Points, in no order, along strands that fork and pass close to each other.
Points whose rows are less than 98 apart are linked; no others are. Some points are linked to none.
q_119: [ -4   1   8   2   7  39  30  29 -42  28  80  21  15 -23  -6 -22 -16 -27
  -3  14 -14 -11  -3  21 -15 -15  -7 -20  -6  29]
q_615: [ 22  15 -17  12 -11 -32  -8  -3  28 -14  -8  16   6  -3  10  24  34  20
  16   1 -34  29   9 -16 -21 -38 -21   0  22  -6]
q_343: [ -8  -3   9  -7 -38 -37   1 -11 -40  31  35  41  18  32   7 -26 -19 -42
  -8   5 -11 -14  -1  36  -1 -36   1  14 -11  28]
q_326: [-17  22  17  10  -9 -50  11   4 -31  -1  16  -4   8  33 -27  -5 -16 -35
   2  13  31  19  31  47  33  39  25  26  30  38]
q_217: [ 31   2  -3 -33   2  19   7 -24  17 -34 -46 -29   2 -21   6  30   8 -30
 -31 -31  -3  18 -17 -18 -12  38   4 -16   6   3]
q_65: [-28 -12  -9  23 -80   7  29  -7  -7  13   4 -22  12  -4  -1   0  14 -19
  26  18   1   5  10 -37  15   9   8 -21  51  21]
q_779: [-20   1  -9 -34  29 -16  -5  24 -66  10   4  17  11 -11  31  -8  -4 -27
   8  12  32 -26  30   5  46  13   6  43 -21  12]
q_387: [-38  16  -2   0  -7 -10  -7  16 -41  48  22 -13  32 -17  20   6   0 -41
  49  35 -24 -10  15 -31   4  -6  14  -9  -1  43]
q_999: [ -4 -31  -7   0  50  -5 -30  -2  -4  23 -15 -36  -1 -18   0  10   1   2
  18  -4  18   3 -13   3  12  39   8  17  -1 -10]
q_171: [ 19 -10   0  -9  -2  27 -19   5  13 -27 -33 -16   0 -23  42  24  -6   8
  24 -33   1 -30  -4 -16  10  29   6  15  47 -46]
q_443: [ -6  -6  42   3   9  24  24 -26  12  32 -27 -12 -16   4 -17 -22  19 -25
  -1   0   3  12 -23  31 -21 -19  24 -16  17 -43]
q_981: [-13   4   5  25  -1  25 -19   2  11 -34 -29 -26  14   2  38  19  -8  -3
  25 -13  33 -24  -6   9   8  33   2  25  51  33]
q_259: [-21  24  25 -32   9  12 -10  -3  17 -16 -34 -26  34 -17  37   0  14 -45
  16   3   5  33  17   9 -30  38  37   1   9  29]
q_707: [ -8  39 -29  -6  -7  16   2  12 -46 -14  18  12  -6 -15  10  -9 -50 -17
   3  -6  10  16  22  40  -4  33 -14  15 -33  38]
q_775: [ 27  17 -22 -21 -36  -4   7 -22  -8 -41 -25  22  18  13  17  -4 -16 -16
 -42 -19   1  31  19  20 -37  25   5  11  13  42]
q_612: [ -2 -23  21 -29  32 -74 -41  44  24 -11  11  13  16  -7   9   6 -14  -2
   8  11 -11 -30  16   8  37 -18   7  33 -16  -9]
q_836: [ 30 -20   8  40  17   3 -37   6  53 -30  -9 -25 -22  -4   2  40 -21  29
  10 -18  23 -33   5 -18  16  -5 -23 -10  36  15]
q_176: [ 22 -52  -9  35  34  -7 -21  -1 -11  14   8   3 -13   8  -8  -6  10  53
  -5  -1  14 -29 -13  26 -12   6  -2  27  39  13]
q_321: [ -1 -22  -8 -22  -8  30 -36   5 -26   5 -22   3   5 -34  47   9 -11  -2
  20 -24   6 -34 -15 -10  13  27  -4  26  20 -31]
q_225: [-12   0  -4   7  -2 -53  12   3  13  45  43  -5  20  38 -36  -4  23 -23
 -10   8  11  18  -2  11  36  -5  13   9  -4  28]
q_726: [ -3  34  25  -4  40  34  12  23  17 -24   8  26  -5   1 -37 -10  13   8
  12  29 -16  11  21 -30  17 -17 -17 -63 -44 -36]
q_512: [  2   5  16   5  40 -21 -39  28  29  -7  -2 -15  17 -21  11  18   7 -10
  39   8   4  -4  16   3  16 -28   0  29  41   0]
q_953: [-27 -19  32  22 -18 -27   9 -19 -19   0  -1 -28  20  33 -26  -2 -17 -51
   6  15  40  14   7  20  12  26  15  13  17  45]
q_631: [ 29 -10  -8  -8 -31  54  -2 -11 -13   8   2   6  14 -22  29   6   0 -23
 -16 -19 -23  -4 -27   6  -9   9   1 -13  11  -3]
q_548: [  3  -9 -18  -7 -13   8   1  13 -30  13  15  24   4   7  -1  -5  -5  -9
  -2  -8  22  14  20 -11  44  14 -14  -2  -9  -9]
q_170: [-21 -12  10  21 -60  10   6 -13   1  -6 -10 -30  16  -7   8  -4   3 -17
  30  24   3  -3  18   0 -19  27  26   0  78  48]
q_985: [ 13  14  -6  -1  16 -14 -13  14 -11  24   8  18  29   4  35 -17   4   3
 -13 -22  14   2  -5  54 -27   6  24  34  45  19]
q_658: [ -4 -23   4 -10 -26  21 -11  -9 -45   1 -20  18  -3 -11  28  -7 -32 -22
  17 -20  27 -16 -11  12  10  26   8  15  32 -15]
q_51: [-48 -15 -15   6 -42  19  10 -21 -41  26  18  22 -24  -2 -23 -26  -6   7
  -7  37  27 -23  -3  -1   3 -41 -31  20 -38   8]
q_828: [ 14  10 -15  -1  -4  37  19 -38  26  19 -21 -39 -25 -17 -18  17  41  18
   2  11 -35  -8 -38 -31  15  -4 -10  -2 -30 -18]
q_745: [-15  15  15  -6   3  88  20  -4  26  18 -13  17 -32 -12 -22   5   8   8
 -25  18 -22 -26  -5  -8 -19 -25  10   0 -48 -40]
q_668: [-14   3  -5 -14  -7   0 -17   7  -8  20   3 -25  40  -2  19  26  -9 -50
  16   2   8  24   3 -17  19  31   3   7 -13  27]
q_605: [  2  10 -16   4  26 -33 -44  42  13 -36  -3  10  -6   3  33  -9 -17  53
   7 -10  -6 -11  40  -2  -5 -14  -9  48  24   1]
q_987: [-11   3   7  -3 -52 -10 -13 -10 -54   9   6  17  22  12  30  -1 -27 -46
  19  10  -8 -12   6  12  -7 -13  -2  23  10  26]
q_544: [-35  -1  -9   9  18 -29  13  -6   0  58  29 -28   1   8 -47 -19  23 -10
   9  24  23  39 -10  10   7  -3  13  -3 -16  11]
q_858: [ -3  33  21  -7  -6 -53  -7  34  -3 -25  -2  10  10  38  -2   8 -16 -32
   4 -15  22  14  32  45  49  25  17  34  28  19]
q_464: [-12  -5 -18  12 -13 -15   1 -18  40 -27 -34  -7 -28  41 -15  12  -4  42
 -18 -24  35  -8   3 -34  -7  -9 -22   1 -16 -45]
q_583: [ 17  -1  36 -14  -3  57  28 -23   1  14 -22   4 -22 -11   0 -26  10 -27
  -3  -9 -27   1 -22  11 -11 -16  15 -32  -7 -40]
q_915: [ 30  11 -23 -18 -13  34  41 -33 -16 -29 -36   0 -53 -31 -19   4   2   8
 -39 -34 -36   2 -55 -23 -25 -12   6 -14  -1   9]
q_865: [  9   3   9  -5   3  75  29  17  16  -3  21  19   6  14  -5   3   7 -19
 -53 -31 -11 -16 -26  -2 -13 -23  -6 -19 -51 -21]
q_790: [ 22 -22 -33  -1  -4  28  14 -15   3   4  -9 -12 -38  -1 -12 -23  18  56
 -57 -18   2 -14 -17 -10  -8  -4  -3   3 -17 -32]
q_632: [-24  24 -17   8 -12 -21 -10  -9 -28  17   6  -3   4 -15   3  -7 -19 -18
  45  24  -4  36   9  18 -26   8  11   9   5  34]
q_741: [ 17  25  10 -23 -20 -21  -5  26  -4 -22  -4  17  37  10  17  27 -29 -28
  25 -22  18  16  33 -17  39  24 -22 -18  -9 -27]
q_882: [ 11  -8  11   3  -2  12  -4 -18  19  26 -16 -18   0  -7  -2   9  53  19
  10  27 -46  -1 -24 -17  -8 -40 -18   4 -25 -29]
q_742: [ 33   4  -8  13 -30 -13  22 -41  36 -54 -45 -16 -21  -6 -12  28  11  20
 -16 -30   7 -10 -32 -42  -9  20   3 -13  32 -14]
q_320: [ -7   5  11  -8 -19   6  -6   0  15  47  39  21  39  30  10   8  25 -17
 -39   1 -12 -11 -21 -11  -1 -44 -17 -11 -50   0]
q_58: [ -1  29 -32  -6   0   6  11 -10 -19 -33  10  18 -15 -19  -6 -13 -61 -22
  -7  -7  -6  32   0  36 -41  25  -7  -9 -46  37]
q_87: [  4  14  -4 -13  42 -53 -20  26  19  17  12  10   0 -17  -5  -3  24  27
  27  18 -15  33  18  23  10   2  27  17  16  -2]
q_290: [  5   6  19 -15   4  74   7  16  21   3  -2  16 -11   7  -1   9  17  12
 -47  -3 -19 -34  -6 -28   8 -30 -16 -20 -58 -45]
q_253: [ 17  30   2  -1  51  51  30  17  16 -34  -3   6 -11  -3 -35   7  15   9
   3   2 -35 -10  -3 -38   3  -2 -23 -45 -56 -16]
q_294: [-16  -1  13  -1 -23  -7 -15  -2  38   4 -19   6  10   4   8  18  39  34
  -2  28 -13  -9   0 -30 -12 -55 -33   4 -37 -44]
q_121: [ -4 -10   0  30 -19 -31  -5 -11  41 -44 -33 -20  -6  45 -24  24 -23  11
   4 -26  46   0   8 -16  24   4 -32  -4  -5 -25]
q_423: [-25   8   8   5  39  30   0  30 -20   5  67  21  25  -8 -38 -15  -3 -16
  29  39 -38 -36  -6 -25   0   1  -5 -32 -34  31]
q_475: [ -5  -9  26   2 -68  34   5 -33  10 -11 -12 -17  22 -30  23 -12  17 -29
   9  13 -20  -4  10 -10 -33  33  32 -10  56  28]
q_679: [ -8  36   1 -38  44 -12 -12  46 -18  16   6  12   8 -32  32 -17  29  43
  12  12  -8  16  28  14  17  18  21  15   1   2]
q_52: [ 35  16  -8 -24 -22  41  38 -23   8 -53 -34 -16 -26 -43 -16  25   9 -20
 -33 -22 -29  22 -33 -43  -2  19   6 -23   0  19]
q_831: [ 18 -34  -8  43  19 -26   7   4   9  -4  -1 -10  -6  45 -24  17  -6  27
  -6 -14  46   1   6  11  32  32 -10   7  25  19]
q_934: [ -8   8  26 -18 -25  41   0 -13   2   0 -30 -30  13 -34  37   4   6 -44
  24  10 -20  16   6  -5 -22  29  29 -17  32  10]
q_937: [  6 -36 -17 -16  46 -40 -29  -6  -7 -14 -12  -8 -18  25   8 -17 -51  20
  -5 -31  13   5   7  -6 -15  37   1  12 -23 -26]
q_956: [  4  15   3   9 -10  41  22   6  21  29  29  13  17  23  -4  -4  28 -13
 -53  -5 -18   4 -15   5 -17 -51  -1 -20 -34  -2]
q_371: [ 10  33  -1  10  53  48  43  24  -2 -37  31  28  11  12 -49  -8  20  -2
  17   7 -48 -16 -12  -5 -28   1  -2 -37 -27  -5]
q_454: [-21  -2  27 -15  -9 -74 -21  -3 -39   2   4  32 -24  25 -21 -16 -22 -20
   0   5  -3 -19  13  31  46 -10   3  15 -55 -13]
q_603: [  1 -24   2  29  27 -10 -20  19   0   8  18  -8   1  -2  -4  15  26   0
  32  22  18 -13  18  -5  31 -27   2  35  62  28]
q_910: [-33  20  20  13 -22  37  34 -45  23  28 -27 -13 -38  -2 -26 -15  14  -8
  -2  17   3  14 -15  22 -46 -23  32 -13  17 -23]
q_104: [-50  22  13   6 -12  21   3 -24  22  45 -16   0 -22   6 -23   3   4 -14
  -1  24  10  16  -8   8 -48 -41  20   1 -22 -19]
q_115: [  5  18 -46   0  15 -37 -18 -19   8   2  -2  -3  12   6   0  11 -13  -9
  -6  -8  -4  36 -14  16 -16  29  -1  16 -29  36]
q_830: [-46  21 -22   7  16  23  -2 -20  21  37   3   3 -29  -4 -34  -3  -2  14
 -14  32  17  20  -6   4 -41 -28   4   7 -61   5]
q_760: [ 37  -5 -25   4 -16   4 -19  -8  14 -44 -34   0 -22  -4  40  18 -10  31
   1 -38 -10 -30  -2 -15 -21  11  -3  18  52 -33]
q_570: [ 17 -39  -8  25   2  -6  -1 -28  21 -23 -27  13 -39  19   0 -18   4  60
 -11 -19   1 -21  -8   0 -36 -26  -5   2  28 -34]
q_869: [ 12   2 -31  15 -10   6 -29  22   3 -35 -23  18 -11  -2  38  -1  -1  44
  23 -16   3 -12  24  -3  -1  -9 -16  34  50  -9]
q_21: [ 42  20 -25 -10 -13  -5  14 -13   5 -38 -30  15  12   1  14  15  16   3
 -47 -34 -11  33   3   1 -38   3   2  -3  37  25]
q_693: [  8   8   0 -41  22 -35 -35  17  10  14  31  55  15   9   3 -10 -15  12
 -15  10 -43 -22  -2  12   8   8  -9 -22 -59   7]
q_377: [  8  40  13 -13  -5 -39   1  24  25 -35 -11  16  38  27  23   5  -6 -21
  -5 -17  10  27  24  34  10  12  19  19  37  21]
q_488: [ 45   1 -14 -25  18   2   6 -23  13   0 -41 -47 -26 -26  -9  26  24  18
  -2 -12 -38 -10 -25 -37  -1  -6 -20   2 -32 -31]
q_381: [ 49  -4  -6  -5  12  27  28 -12 -17   8  -6   2 -18 -22  -2 -24  -3  -3
 -46 -27   5  17 -13  50 -39  12  20  -7  38  -2]
q_449: [ 16 -25 -10 -15  -3  25  -4  16 -30  22  12  -4   3 -31   7  11  35  16
  -1  11  -2  -1   9 -24  48  17 -14   4   6 -20]
q_248: [ -5 -49   8  20  57 -33 -38  12  19 -10  -4 -28 -15  -6 -17   4 -15  33
  19   5  24 -17   8 -11  22  10  -4  21  -2  -7]
q_704: [  8 -34  33  53   6  17  21 -41  37   4  -9 -14 -18  15  -4  22  15  20
 -13  -4  17 -35 -48  15  -3  12  11 -10  25   7]
q_531: [ 25 -32 -21  32  21  10  10   5 -13  26  14 -15  -8  13 -17   6  24  38
 -14  -6  29   4 -12  28   4  33  -2  17  44  13]
q_905: [-35   2 -21  15   5  15  15  -4  -6  46  40 -15  -1  -7 -28 -22   3   2
  -2  19  13  21 -13   5 -10 -18  -9  -7 -37  20]
q_705: [  1   4  21  23 -13 -19  -7   2  40  -7  -3  -9  12  -2  -4  22  32 -13
  46  16 -22  22   5 -21 -10 -53 -13 -10  18 -20]
q_352: [ -6  -6  13 -46  17 -71 -33  20  21  13  16  39   4  19   8   8 -17  -3
   7   5 -31 -15   3  28  23   1   2   6 -37   1]
q_442: [ 20 -42  18   8  -5   4  -5 -12  31 -33 -19 -13 -38  -2   8 -15   6  63
  -8 -12 -13 -48 -11 -27   0 -12   6   7  27 -57]
q_770: [  1  22   5  12  44  39  20  34 -13 -22  65  27  34  -1 -25 -15 -11 -27
  31   5 -44 -22 -13   5 -30  18   5 -35 -16  19]
q_425: [-26   0  17  13 -25  -4  14   2   8  29  13 -14  12   8 -10  13  41 -10
  24  26  -8  14  10 -36  25 -45 -17 -21   6 -18]
q_366: [ 12 -34  29 -25   0  13   1  16   0  10 -12   6  -6   7  -1 -21  19  26
 -44 -10   3  -9  13 -15  15 -23  -4 -14 -14 -73]
q_216: [  5 -11  30  27 -29  31  22 -53  41   4 -21 -20   2  20 -10   6  28   1
 -38 -11  16 -32 -54   7 -16  -4  25  -2  26 -16]
q_538: [ -2 -12  11  11   9   6   1 -54  10 -19 -41 -17 -11 -23  -4  11  -6   0
  19  14  -4   0 -33  20 -64  25  14   1  38  35]
q_878: [ 32  -7  -4 -39  23 -13  -3  -4   7 -19 -37 -23 -29 -13   7  15   2  31
 -10 -21 -34  -7  -6 -53 -34  -7 -13 -13 -44 -51]
q_126: [ 23 -34   0  20  -2 -10   6 -30  39 -48 -31 -21 -21  18   7  25 -23  25
 -13 -43  22 -41 -34 -30  -4  25  -1 -12  18 -28]
q_131: [-38  -7  15   3 -44  26  41  -2 -36  20  31   7  -5  10 -14 -32 -34 -49
   3  15  22  -3   0  10   7 -24  -2 -24 -15  16]
q_594: [-29  -7  31   3 -41  43  44   7 -35  27  27   8   1 -16  -2 -24 -18 -44
  22  11  -5  -8   8 -12   2 -25  20 -58  15   2]
q_331: [ 20  46  25 -29  16 -11 -14   7  24  24  18   6  44  -5  15  25  16 -43
  22  15 -56  16  -3  -9 -12  -2   9 -36 -16   9]
q_452: [ -1 -18  20  32  -2  22   5 -33  17  16 -15 -57  -8 -15  -8  17  23  -7
  40  22 -20 -10 -37  -2   1  20  22   1  52  10]
q_772: [  3   2 -43  -4  19  25  37 -18   8   6  -9  -4 -53  -1 -41 -18   3  38
 -58 -28  19   3 -23   4 -33  -7  -3 -12 -22  -4]
q_993: [ -3   4  -5  22  25   1  -1 -22   8  31 -13 -50 -11 -15 -15  16  33 -12
  45  25 -22  31 -21  -2 -12  18  18   2   9   9]
q_20: [  8 -27 -17 -10  -8 -20 -15  13 -37   5  14  46   3  -8  10 -38  -9  44
 -21  22 -10   5  12   6   3 -18 -14   3 -26  -1]
q_782: [-23  31 -15  11 -11  10  26  27 -40  18  72  13  10 -13  -6 -16 -44 -17
  17  24 -21  -3  20  14 -15   2 -11 -10 -12  67]
q_532: [-11 -31  -3  32 -19 -37  13   3  -7  23  32 -15  32  45 -20  12  22 -28
  -1  12  26  -8   4  -7  35 -18  -3  26  32  35]
q_271: [-22   1  -6  18   5   2  10 -34  46  -3 -42 -29 -29  15 -34  23  26  15
  -6  -2  28   6 -19 -17   4   1  -5  -9  -4 -32]
q_755: [ -2   4  -6 -16  35  16 -20  26 -37  15   1  11   5 -44  21  -2  24  34
  13  29 -15  10  24 -17  17  17   2   9  -7  -2]
q_649: [ -4   9 -32  -4  18  -7  15 -30   4  -7   4  -4  -8  -4 -27 -16 -33 -20
 -32 -11  12  32 -24  39 -33  13   3  -8 -47  36]
q_682: [-25  20   2 -27  22 -26 -14  42 -29 -23  -9   1  18   0  44   8  -1   4
  31  -9  34 -18  34  -5  50   6  -6  41   6  -1]
q_360: [ 13 -39 -14  29  22 -30 -17   3  -1 -18  -6  18 -32  18  -2 -25 -10  62
  -4   5   6   0  15  16 -22 -12 -10  20  28  -1]
q_868: [-29  13 -29  19 -22  37  22 -27  40  12 -14 -14 -29  17 -36  22  12  20
 -41  -2  42  -1 -13 -18   6  10   6   0 -22 -18]
q_947: [-25   1  15 -18   5 -46 -19  -1 -24   0  -7  40  -9  12  -4 -29 -37  -3
  13  10   3  -3  18   5  24   2 -15  -8 -66 -22]
q_890: [-34   9 -17   0   0 -44 -16  -2 -32  43  29   0  12 -17   8   1   4  -1
  50  43 -22  11  13  -2  -2 -10   7  20  -2  39]
q_145: [ 14  47  14 -42  46 -12 -23  16  21   4   0   8  25 -25  26  24  -7 -29
  17 -14 -36  12   0   4  -9  25  14 -25 -36 -17]
q_11: [  5 -38  10   0  44 -70 -22  35  29 -29   8 -20  -8  21 -21 -19 -10  49
 -14  20   9   2  25 -15  25  -2  -1  15  -6 -22]
q_168: [ -2  31  -6   2  -6 -26 -31  20  19 -43 -19 -28  33  12  27  43 -23 -18
  30 -23  18  -1  18  -2  17  16 -30  41  -6  13]
q_337: [ -2  -9  30  -7 -15  23  29   8 -32  39  17   4   9  -9  -8 -22   7 -46
  10   0   5  22   9  10  16  -8  31 -32  33 -13]
q_309: [ -5 -27  -1  45  -1  -6   9  14 -18  16  22 -21   4  17  -1  22   7  -8
  21  21  42 -21  12   6  29   2   3  28  69  57]
q_734: [ 27  -9  18   3   5  20  29  -5 -10  32   7 -13  -6  -1 -11 -26  28 -13
 -16  -6   3  23 -12  46 -11  -6  25 -11  43 -14]
q_945: [-15   0  -8 -16 -28  14  -5  -4 -73  15   4  22   8  -9  41 -12 -18 -28
  12  -4  26 -26   9  25   4  -3  -1  33  30  21]
q_76: [ 13 -14 -18   4  -4 -36 -21 -11 -10  -7   0  48  -9   8  12 -29  -4  38
   0  -2 -12   8   6  20 -28 -27  -8  10  -6 -14]
q_516: [ 34 -45   1 -22  -1  27   3   3 -14   1  -9 -14 -23 -14  10 -28  10  47
 -49 -13 -12 -18  -4 -19  23  17   3  -4  -3 -57]
q_663: [ 11 -32  -1 -30  19 -27 -23   4   0 -19 -17 -13   1   7  15  -4 -27  23
  -5 -21  -3  -4  10 -34 -10   4 -15 -12 -48 -50]
q_414: [  9   4  -2  -4 -21  12  20  13 -24  37  66   4  26 -11   6 -30 -15 -29
 -32   0 -12   6  -3  41 -34 -18  -2  -6   6  37]
q_161: [ -2  52   6 -36  36   1 -15  11   5 -21 -33  -5  24 -28  44  12  -7 -25
  27 -22  -3  26   3   5 -17  28  16  -7  -6  -5]
q_699: [ 38  12 -27   5   1 -27  -3  -9   7 -14 -21  24   1  17  22   6   4  17
 -19 -25 -21  25  -1   5 -41 -17  -3  -4  17  -6]
q_982: [-11 -24  -5  14  -7  -9  11  -6  -7  13   3  -1   0  35 -29  -7   5   1
 -17 -13  51  13  -4   5  42  18 -13  -2   7 -15]
q_35: [-24  59 -21  -2  -2  16  -6  25 -52   3  49  28   9  -6   5  -4 -37 -19
  25  17 -10  -9  22  21  13  22 -13   3 -39  57]
q_457: [-25   8   1   4  11  14 -10   4 -22  35  36   0  20 -16 -10  -2   1 -18
  32  32 -35  -1  -2 -39   5  -7  -3 -33 -36  29]
q_32: [-31  -4   6   4 -42 -10  13 -22 -18   5   4 -21   9  29 -24 -18 -26 -44
  -7  10  25  19  -1  16  14   8  -3  -2 -30  30]
q_508: [ 22  15  -9  -3 -28  14  30 -51   9 -25 -43   3 -50 -14 -19  -2   9  19
 -28 -25  -5  -4 -39 -16 -27   3  19 -17  19 -23]
q_459: [  9 -24 -33 -13  38   5 -18  -7 -26  18  -9 -10  -9 -11   4 -12 -31  12
 -12 -20  25   7  -6  18 -12  45   5  15 -10  -9]
q_747: [-38  -9 -10  19 -46   3  19   5 -12  35  23 -16  11   5 -17   2  17 -24
  22  24   0  21  16 -44  29  -8  -8 -34  11  10]
q_458: [ 30   3  -7 -10 -18  19  15 -10 -24  15  29  22  15 -13  11 -33 -24 -17
 -44 -18   9  17  -6  61 -51  -2   1   0  26  22]
q_507: [-21  15 -38   3   7  29  43  -8  20 -16 -11   1 -40   1 -41   1 -12   3
 -43 -28  35  25 -12  -8  -7  -2   4 -14 -50  -6]
q_386: [ 14   5   1 -10   4  15  -6  24  -2  20  60  26  48  19   2  13  -1 -26
 -25  -5 -19 -21 -14 -22  29 -12 -24 -30 -43  12]
q_821: [ -4  17  -3 -25   1 -23 -21  16 -17  22  56  45  24  21  -3   1 -15 -22
  -5  14 -37 -25  -8   1  29  -1  -7  -6 -53  40]
q_489: [-16  29   0  -7  19 -29 -42  51  -1 -48 -12 -20  -5  -9  35   2 -21  23
  33 -19  21 -27  43  -6  38 -19 -26  44  16   3]
q_342: [-18  26  -7   3  19  -1  -1   5  -6  11 -13 -22   2 -29  14  15  12 -10
  55  19 -14  45   5   7 -18  15  17   3  22  11]
q_332: [  7 -43  -5   4 -15 -33 -15  31 -27 -28 -15  21   8  -4  22 -10  -1  65
 -12  34 -10   2  17 -25  20 -16 -19   5   1 -18]
q_341: [ -5  -1   8  13 -58  30  14 -31  29  12  -8  -2   3  20   9   2  27   4
 -25 -14   5  -7 -34  -8 -12 -25   0  -7  17 -27]
q_353: [ -9  -3   9   3 -46  24   4 -12  32  11 -11   5  -5  15   1  21  38  23
 -15   1  15 -15  -3 -34  19 -31 -20   2  -5 -53]
q_46: [  9 -11   1   6  45 -56  -7  16  23  -1   1  -2  -8   2 -22 -15  30  48
  -4  13  -3  29  16   4  11  -7   8   5   1 -21]
q_261: [ 17 -28  23  50  13   2  21 -33  53 -33 -22  -9 -45  16  -2  33 -13  38
 -17 -30  31 -35 -27  -7   8  17  11 -20  22   3]
q_761: [ 28  -7  32 -21  10  12  -2  28 -21  -2   2  48   3  -9  12 -23   4   9
 -16  -9 -15   2  23 -12  11  -7  -7 -39  -5 -44]
q_17: [  1  12   4  -1  -1   5 -28   8  43 -67 -37 -44  35   8  32  38 -17 -14
  11 -23  40 -11  15  -1   2  37 -20  22  18  33]
q_698: [ 10 -14  20 -18  41 -37 -57  47  25 -18   7 -20  18 -36   9   9  -8  10
  19  14   2 -27  26 -16  29 -31  -4  29   9  -1]
q_723: [ -8   6  -1  -9   5 -47 -33  44 -12 -31  -6  26  11 -13  47  -1 -12  56
  14  32 -20 -16  37 -10  11 -20 -13  33   1   3]
q_677: [ -8 -12   5   4 -13 -60  -2 -14 -38   5  24  24  -5  41 -23 -23 -13 -20
 -14   2  21 -17   5  45  30 -15   3  34 -17   8]
q_729: [-35   7 -18  12  -4  40  36 -14  -3  27  37 -28 -33 -38 -29 -22  -1   2
  23  25 -14  11 -21   6 -30 -14 -12 -21 -26  16]
q_535: [ 17   4  -9  18 -39 -39 -17   2  33 -52 -17 -12  16  23  -5  33 -22  -7
  29 -16  18  10  21 -12  20  -7 -43   6  -2  -9]
q_432: [ 12  10  30  -8  24  35  23  14 -11  -2  -4  26 -21 -19 -19 -14  13  -4
  19  10 -16  28  24 -10  15  -1   4 -61  -6 -41]
q_365: [ 27  11   4   4 -35 -37   8  -4   6 -18  -7  26  26  38   3 -16 -15 -28
 -30 -15  15  33  20  45 -10  14  22   8  32  22]

Follow the links from the first point to the second, and from the first to the third. Name the last point that the two ways share.
q_705, q_414, q_548 | q_699
q_775, q_869, q_663 | q_76
q_170, q_377, q_360 | q_699
q_425, q_171, q_878 | q_76
q_320, q_119, q_377 | q_734
q_343, q_779, q_176 | q_605
q_910, q_115, q_548 | q_734
q_449, q_442, q_381 | q_360

A fork is a point with three links. Follow the links from the first point to the second and name the forks in between, in order.
q_698, q_594 | q_905 > q_443 > q_734
q_309, q_176 | q_905 > q_443 > q_734 > q_699 > q_76 > q_360
q_20, q_905 | q_76 > q_699 > q_734 > q_443
q_458, q_145 | q_734 > q_699
q_775, q_225 | q_734 > q_443 > q_905
q_615, q_760 | q_699 > q_76 > q_605
q_76, q_131 | q_699
q_425, q_488 | q_699 > q_76 > q_360

A fork is a point with three links, a tip a point with one. Leave the first point through the second and follow the links. Name the first fork or tip that comes.
q_352, q_693 | q_745
q_331, q_145 | q_699
q_705, q_425 | q_331
q_865, q_956 | q_905
q_677, q_343 | q_605
q_772, q_507 | q_981
q_11, q_248 | q_217
q_115, q_649 | q_734
q_868, q_507 | q_452
